Each row is a point on a tangle of strands that fork, close into loops and nearly touch. The rows are in no order.
In the rows, zero is written as 128.
Two points are linked if the straight distance between their rows is under 62.3. Some points are linked to none.
j817: [123 141 170 136 128  94 110  74  98 130 111 128 132 138 140 148 110 148
 153 141  88 140]
j523: [ 91 163 134 165 130 117 122  90  80 141 107 144 150  75 146 149 106 143
 126 143  67 208]
j830: [ 81 164 101 154 118 133 126 104  75 126 188 138 142  70 160 153 147 172
 118 132  67 218]
j552: [120 154 146 128 116 110 117  95 119 157 141 127 118 124 139 138 102 135
 135 123  95 114]
j905: [165 179 134 139 104  85 143 152 168 165  92 153 128 156  73 147 139  96
 101  80 107 100]
j747: [ 81 140  70 113 119 145 104 139  79 131 207 127 125  83 159 125 174 178
 134 122  85 208]
j494: [123  86 186 137  98  81 161 109  82 112  83 115 155 158 129 187 102 133
 119 173 145 117]
j11: [123  97 190 128 111 108 133  94 102 124 109 120 134 160 139 163 123 153
 136 159 121 123]
j166: [103 109 107 124 151 172  98 118 152  98 190  90 114  71 193  87 103 111
 130 122 183 136]
j193: [ 83 143 108 115 141 161 117 142  76 126 171 111 131  61 159 127 139 146
 130 145  93 179]
j855: [118 127  91 131 122 134 135 139 135 144 185 149 109 120 140 114 105 123
 106  94 111 119]
j876: [ 93 194 116 160 111 103 139 113  82 135 134 142 152  83 127 160 121 137
  99 116  45 234]
j844: [151 178 169 131  90  85 138 139 141 165  83 131 125 163  78 157 131 111
 107 119  88 116]
j893: [195 132 126 146 147 143 155 110 158 124 100 140 134 168 106 124 146 105
 111 132 160  50]
j866: [116  85 189 100 119 162 114 124 145 114 120 113 135 149 165 128 140 122
 135 155 182 130]
j428: [130 107  65 120 162 168 136 171 188 130 154 103 162 118 113  73 125 115
 166 114 189  94]
j60: [125 122 141 119 129 167 115 138 168 144 161 131 142 126 157  99 127 100
 132 133 165 120]
j312: [ 90 177 132 166 118 110 130  94  84 138 113 144 151  77 142 152 106 135
 113 133  57 225]
j163: [184 119 132 124 168 166 132 136 168 109 113 121 143 154 118 105 153 100
 137 148 186  69]
j264: [ 97 126 104 104 148 156 102 150 113 106 180  93 103  63 169 103 123 113
 123 119 138 155]
j39: [ 86 188 106 162 107 106 137 106  81 130 156 136 149  79 133 158 134 155
 102 111  51 232]
j245: [140 135 187 133  93  69 151 120  97 123  61 119 143 185  88 173 111 126
 110 155  99 140]
j311: [137 140 187 135 113  71 134  82  89 119  88 125 153 178 120 165 118 136
 136 144  81 160]
j392: [ 92 133 100 105 143 156 109 156  90 118 176 102 111  64 158 115 137 129
 125 128 111 166]
j601: [ 97 128 150  95 156 149  88 124 105 115 143 112 113  82 174 112 104 127
 155 155 129 151]
j791: [135  77 172 106 123 150 137 134 133 104  80 130 133 150 144 145 144 109
 116 165 196 105]
j52: [131 114  40 153 133 161 155 173 173 141 163 154 123 144  88  79 119 137
 122 105 130 118]
j129: [186 120 133 135 157 157 140 127 160 117 105 138 136 157 115 117 152 102
 123 146 173  63]
j564: [161 168 176 132  92  82 145 137 132 141  57 133 114 176  77 164 126 114
  99 137  98 111]
j407: [124  89 189 131 103 102 147 105  98 121  96 117 139 162 131 174 119 147
 124 166 132 118]
j460: [143  82 162 110 124 139 148 126 124  99  68 147 127 154 138 151 132 105
 113 165 197  85]
j862: [100 118 153  94 147 155  85 114 132 110 151  98 110  90 188 100 101 119
 151 141 157 143]
j730: [123 138 170 128 118 111 114  85 112 144 128 127 120 137 140 142 111 146
 146 142  99 121]
j557: [ 98  85 188  87 141 141  87  98 129  95 137  94 126 119 194 125 117 135
 166 148 180 145]
j972: [141 117 172 140  96 108 146 115 127 128  60 125 118 158 108 160 127 131
 104 144 146  99]
j308: [165 162 170 130  91  82 152 132 133 126  42 135 110 179  83 165 120 112
  96 138 122 104]
j693: [116 193  61 131 114  87 122 150  82 130 136 137  98 123  81 129 145 158
 105  70  40 192]
j492: [110 153  64 135 121 106 122 135  89 126 156 125  87 101 109 122 136 157
 105  72  71 156]
j890: [165 186 152 132  96  80 143 156 153 169  88 155 122 162  68 159 138 101
  98  98  87 102]
j140: [108 122  75 120 137 135 115 158  98 120 187 129  86  85 138 115 140 139
 111  97  99 149]
j863: [145 143  31 175 119 126 155 158 179 149 124 153 114 151  53  78 110 132
 115  79 111 114]
j2: [129  99 175 135  91  78 161 119  97 112  57 124 138 157 113 184 101 126
 114 165 161 101]
j104: [117  81 200  89 134 118 121 111  98  92 131 110 142 144 178 163 128 139
 158 173 154 142]
j241: [ 97 114  68 115 129 141 103 161  92 126 190 119  93  82 134 106 168 148
 120 105  96 176]
j568: [155 113  60 115 168 151 145 180 185 130 148 134 135 145  85  75 129 120
 173 102 162  65]
j765: [117 134 127 104 136 147 110 134 131 133 177 132 109 103 169 112 104 111
 128 126 129 126]
j962: [116  79 199  96 122 127 131 116 106 106 123 116 137 154 165 162 128 140
 142 172 153 130]
j845: [ 81 150  85 137 121 140 123 129  73 133 188 127 136  74 146 143 160 177
 123 126  74 198]
j814: [133 145 177 141  91 104 130 109 135 156  94 115 127 155 110 149 126 133
 117 131 110 114]
j565: [ 84 170 109 163 114 126 134  99  76 128 169 135 147  70 151 156 135 163
 110 127  61 223]
j61: [150 104 163 133 124 155 128 131 150 132  94 140 124 143 129 131 154 115
 114 151 167  95]
j924: [ 87 123  47 105 114 142  86 141  91 144 207 127 107  97 153 100 179 177
 137 116  83 213]
j760: [119  71 186 107 106 120 154 134 103 105  90 125 141 145 149 175 121 121
 124 185 183 106]
j152: [ 93 139 146 157 141 121 110  89  77 136 103 148 149  77 153 144 107 146
 142 155  78 192]
j425: [114 181  66 128 119  90 127 142  86 127 140 128  95 114  93 128 131 153
 105  66  54 172]
j507: [181 122 121 119 174 163 132 146 179 112 130 107 149 148 115  96 150 101
 153 138 188  67]
j615: [100 111 137 110 146 168  87 108 148 107 167  93 115  83 197  88 101 114
 143 131 182 134]
j728: [154 153  42 168 128 113 150 157 184 149 113 161 122 159  48  84 112 124
 124  67 114 102]
j390: [130 138 178 138 127  81 118  71  95 122  98 129 144 152 134 156 115 144
 149 140  86 153]
j578: [121 100 180 107 119 162 112 124 150 130 130 124 130 146 162 118 139 119
 134 153 168 126]
j655: [110 133  66 135 126 118 118 143  93 127 173 129  82  94 120 116 141 151
 107  80  80 149]
j891: [ 98 130 150 104 158 143  94 119  93 122 131 125 119  81 166 123 106 137
 156 162 112 154]
j64: [171 120 105 117 175 161 131 157 185 119 139 104 154 137 110  88 147 105
 167 125 190  65]
j462: [110 165 120 134 139 110 116 101  91 140 132 129 121  84 135 142 101 141
 134 125  79 140]
j592: [140 121 165 143 107 138 127 121 149 155 104 137 124 139 123 137 145 125
 115 139 142  97]
j965: [191 143 128 154 134 128 154 109 164 132  91 141 132 162  99 130 147 102
 106 114 152  61]
j18: [103  79 188  93 125 157 104 105 145 100 134  95 135 136 188 122 128 130
 148 147 195 137]
j511: [138 132 180 141  92  98 138 114 128 138  71 116 122 161 101 159 127 135
 109 140 123 113]
j342: [117  71 193 104 110 128 146 129 106 108 105 117 140 153 154 169 127 131
 128 180 170 119]
j26: [150 118  32 146 126 136 101 150 162 116 212 138  58 119 107  70 162 145
 122 112  96 170]
j827: [156 114 155 138 113 124 148 109 135 117  59 141 113 158 118 150 134 117
 103 145 167  78]
j79: [190 156  95 153 142 104 160 127 181 143 112 145 147 176  72 120 141 107
 125  71 134  60]
j374: [153  97 153 126 120 130 151 114 127 107  62 150 119 160 126 151 130 112
 107 155 182  75]
j458: [129 113 162 117 124 170 111 132 166 141 137 125 140 135 155 105 139 107
 133 144 170 119]
j621: [171 174 112 145 117  86 144 151 176 157  97 162 134 163  67 133 140  95
 107  64 116  96]
j479: [169 160  96 156 130  96 145 142 181 152 105 157 142 157  70 121 136 102
 116  62 126  87]
j214: [ 90 119 154 139 155 130 101  98  76 130 110 150 147  80 164 141 111 148
 155 168  93 187]
j260: [142 144 191 134 101  72 146 107  94 128  76 125 149 190  97 167 116 128
 121 152  76 155]
j898: [ 89 133 142 123 156 149 101 118  81 127 128 131 131  70 160 128 111 143
 150 168  96 173]
j132: [ 96  87 186  84 156 129  86 103 108  89 129  95 135 106 188 135 116 138
 178 158 164 156]
j288: [189 122  96 126 170 145 153 152 180 131 146 128 143 164  93 105 145 117
 158 112 156  38]
j254: [158 153  65 160 131 101 145 152 183 153 111 162 135 158  55 101 121 113
 123  59 122  96]
j699: [132 124  47 167 122 136 152 158 172 153 147 158 123 145  81  89 112 133
 111  86 122 114]
j591: [111  80 197  86 151 114 106 104  95  84 133 105 144 128 185 158 126 137
 171 171 157 153]
j217: [149  93 161 116 140 167 127 134 150 107  88 129 135 149 136 122 153 105
 121 158 194 105]
j148: [195 158 114 152 135 111 160 113 174 138  97 137 142 173  85 130 144  99
 108  90 140  60]
j358: [132  92 168 129  96  94 161 118 105 109  56 137 130 152 123 180 106 122
 114 163 178  87]
j206: [117 123  79 121 136 137 124 150 120 120 193 139  92 106 143 109 118 127
 107  94 111 135]
j840: [ 96 111 103 115 149 165  96 133 130  97 187  78 108  56 184  93 116 112
 126 117 164 150]
j723: [116 154 117 126 120 111 127 113 116 154 160 133 112 113 137 132  97 131
 122 103  94 114]
j461: [ 85 144 120 121 148 159 113 132  78 128 153 118 131  60 161 131 124 146
 137 157  91 176]
j117: [125 114  85 126 151 173 130 161 185 134 166 114 168 120 132  81 123 108
 148 120 183 115]
j21: [131 131 168 142  98 126 125 113 145 162 111 129 123 142 122 140 132 129
 118 131 125 100]
j291: [175 119  83 119 172 143 149 165 183 133 149 135 141 155  90  92 139 117
 167 104 159  48]
j349: [127 120 107 125 142 170 125 154 179 139 168 127 159 122 142  90 123 100
 137 125 174 121]
j229: [177 162 151 137 101  98 154 115 148 127  50 137 114 174  95 152 131 102
  92 121 138  88]
j145: [140 110  41 119 161 161 147 187 184 130 147 132 130 139  83  67 124 125
 164 108 155  87]
j712: [ 92 115  49 112 117 142  86 152  93 144 199 123  95  94 139  94 181 164
 130 109  83 201]
j92: [119  98 189 110 122 127 118 103 112 124 127 127 124 151 156 149 125 149
 147 162 128 123]
j246: [153 115  86 115 172 162 130 166 189 124 147 100 158 126 109  79 137 109
 174 116 191  73]
j299: [118 142 106 132 112 118 133 123 132 158 168 140 114 122 134 124  99 124
 110  91 103 112]
j579: [131 109  40 138 145 167 153 184 177 134 158 146 130 141  89  73 121 131
 141 112 144 109]

A fork is a point with three links, a tip a point with one. Leave the first point through the second and follow the links. Name the first fork or tip that comes.
j747, j924 => j140
j407, j11 => j962
j579, j145 => j288
j817, j390 => j245

How many points has the smallest loop of links through each point below? Write 0 if it is on no loop.
j972 => 11
j862 => 11
j132 => 0

Name the points in between on the shortest way along the links from the first point to the second, in order.
j311, j299 => j390, j817, j730, j552, j723
j64, j117 => j246, j428
j229, j621 => j308, j564, j844, j890, j905
j924, j723 => j712, j241, j140, j206, j855, j299
j60, j866 => j458, j578
j425, j855 => j492, j655, j140, j206
